Points on a hilly landscape, in no order, each with its height.
A climber steps from a point to the highest of its 6 nearest points, and stops where none of them is higher. Distance is the straight distance between rows; heights are no part of it.
Z446 h=583: [127 140 145  87 162 146 139 114 132 116 114 127 208  87 100 107  73]
Z30 h=589: [115 125 121 102 130 138 163 135 151 112 112 130 176  91  95 114  95]
Z962 h=392: [118 125 112 146 103 115 155 144 136  97 148 142  91 153 118 164 159]
Z210 h=427: [128  92 107 130  88 107 107 119 131 147 130 153  78 180 157 141 172]
Z484 h=258: [ 99 114 112 144 112 122 127 152 156 145 117 127 108 133 121 105 107]
Z301 h=509: [126 125 114 109  99 127 169 145 166  86 116 145 146 123  91 143 133]
Z518 h=469: [120  85 107 139  90 109 100 126 141 164 110 153  87 174 153 104 150]
Z799 h=226: [118 153 151 160 174 141 100 145 126 152 117  97 134  86 119  92  70]
Z296 h=299: [110 116 117  77 110 144 168 117 149  95 114 149 185 111  91 121 105]
Z328 h=534: [126  83 112 131 101 126  84 127 140 183  96 151 105 150 149  76 128]
Z951 h=553: [152  79 114 124  91 111 103 113 138 155 116 155  90 182 166 122 182]
Z370 h=637: [120 128 132  82 137 147 161 120 141 107 111 131 194  84  97 115  86]
Z57 h=433: [105 102 111 136 113 125  90 134 141 180 100 128 114 143 140  77 110]
Z307 h=428: [169 124 122 128 100 100 106 104  80 139 160 137  66 188 175 165 200]
Z904 h=521: [101 122 111 146 120 127 140 154 154 133 104 131 110 124 106 110 110]
Z454 h=452: [122 114 114  86 119 140 173 123 163  99 112 143 179 106  88 124 109]
Z642 h=248: [ 90 129 119 157 128 135 119 151 147 157 108 115 117 115 115  89  89]
Z506 h=271: [111 114 109  63 123 137 157 105 142 104 115 142 199 106  96 116  98]
Z973 h=480: [165 174 184 154 236 155 104 127 108 131 154 101 167  69 133 134 111]
Z428 h=497: [122  87 111 134 112 128  86 128 137 181 100 139 106 142 154  73 110]
Z299 h=391: [150 159 134 136 110 103 126 113  48 120 171 111  81 179 177 193 187]
Z270 h=606: [150  74 115 118  92 111  96 121 140 176  92 158 103 166 160  84 157]
Z837 h=374: [176 154 139 124 102 102 112 111  20 130 167 101  97 182 199 176 173]
Z263 h=448: [144 112 117 133  95 110 117 113 108 136 146 147  69 185 169 156 200]
Z900 h=610: [132 123 111 111  92 123 181 131 155  69 131 152 136 133  98 176 162]
Z894 h=510: [146  94 115 125  90 103 108 105 110 152 139 153  81 195 174 134 194]
Z795 h=530: [168 162 180 114 234 167 110  98 110 122 152 108 200  74 135 133 115]
Z49 h=74: [ 94 110 104 150 109 128 108 140 145 155 117 133 104 134 123  98 114]
Z133 h=370: [110 118 102 147  92 109 144 147 147 115 136 132  78 152 128 152 162]
Z103 h=341: [111 123 111 141  90 114 131 132 130 116 150 137  70 174 137 158 173]
Z819 h=620: [133 133 143 103 156 146 141 122 147 114 109 117 185  78  92 113  85]
Z933 h=636: [103 128 128 136 117 135 148 157 162 131 109 124 129 112  98 111  93]
Z47 h=429: [110 119 115 142  97 126 162 150 162 107 125 134 116 128 101 142 146]
Z238 h=395: [140 165 169 148 195 155 111 137 114 140 135  95 161  78 127 107  75]
Z33 h=409: [120 123 104 143  98 111 119 112 109 129 146 146  66 189 152 159 189]
Z789 h=386: [138 154 122 145  99 105 148 127  86  96 171 118  75 168 151 198 190]
Z502 h=621: [121 152 156 134 165 147 135 139 137 121 110 107 171  72 105 104  69]
Z500 h=283: [115 103  99 134  95 107 112 128 135 137 129 151  78 169 148 143 166]
Z759 h=625: [164 169 189 131 227 161 109 105 106 120 143 103 200  66 131 128  98]
Z153 h=377: [126 137 108 149  96 107 148 133 124  94 158 130  77 161 127 184 176]
Z794 h=366: [126 114 106  79 110 131 177 119 155  88 122 160 179 118  91 141 124]
Z906 h=618: [131 167 174 160 202 152 105 141 111 143 128  87 155  74 127 103  76]
Z714 h=37: [101 110 103 142 105 117 112 148 149 152 111 135  91 150 124 122 130]
Z983 h=256: [ 95 121 121 146 128 128  85 145 144 181 110 111 121 126 135  80  81]
Z631 h=608: [144 156 172  95 196 160 116 103 119 122 129 105 213  73 114 106  77]
Z926 h=263: [131 167 162 166 191 148  90 146 109 161 135  90 144  80 131  87  77]
Z880 h=587: [113 124 118 117 110 131 166 138 166 102 116 136 151 109  88 126 107]
Z122 h=468: [126 123 110 126  97 116 179 148 152  83 128 146 118 132 102 166 161]
Z178 h=372: [172 136 124 124  97 107 106  98  37 134 167 117  84 186 199 172 184]
Z915 h=551: [142 171 169 144 194 151 119 130 129 128 127  98 172  71 113 103  80]
Z285 h=405: [155 134 126 131  99 104 114  99  70 132 168 134  68 196 182 176 195]
Z670 h=642: [143 148 167 116 182 151 130 122 126 124 121 106 196  66 109 109  78]
Z928 h=646: [102 138 137 147 137 137 125 146 146 144 106 103 128  95 113  91  75]
Z949 h=385: [107 123 105 143  97 115 142 154 153 110 119 135  96 134 112 134 133]
Z734 h=519: [155 156 177 101 222 158 117  89  98 122 148 116 216  79 125 127  96]
Z398 h=390: [132 137 113 131 104 114 172 137 129  76 144 137 103 141 108 182 175]

Call two points neighbours if one is among the 6 nearest of the other. Go from one point of each pair to the other, from neighbour to neighbour, staying as high as possible. Name the lowest point that can't be avoided.
Z759, Z900 => Z301
Z370, Z928 => Z819
Z670, Z928 => Z502

Where does a climber stop that starts at each point below?
Z794 => Z370
Z894 => Z270
Z880 => Z928
Z962 => Z900
Z103 => Z270
Z904 => Z928
Z57 => Z270
Z500 => Z270
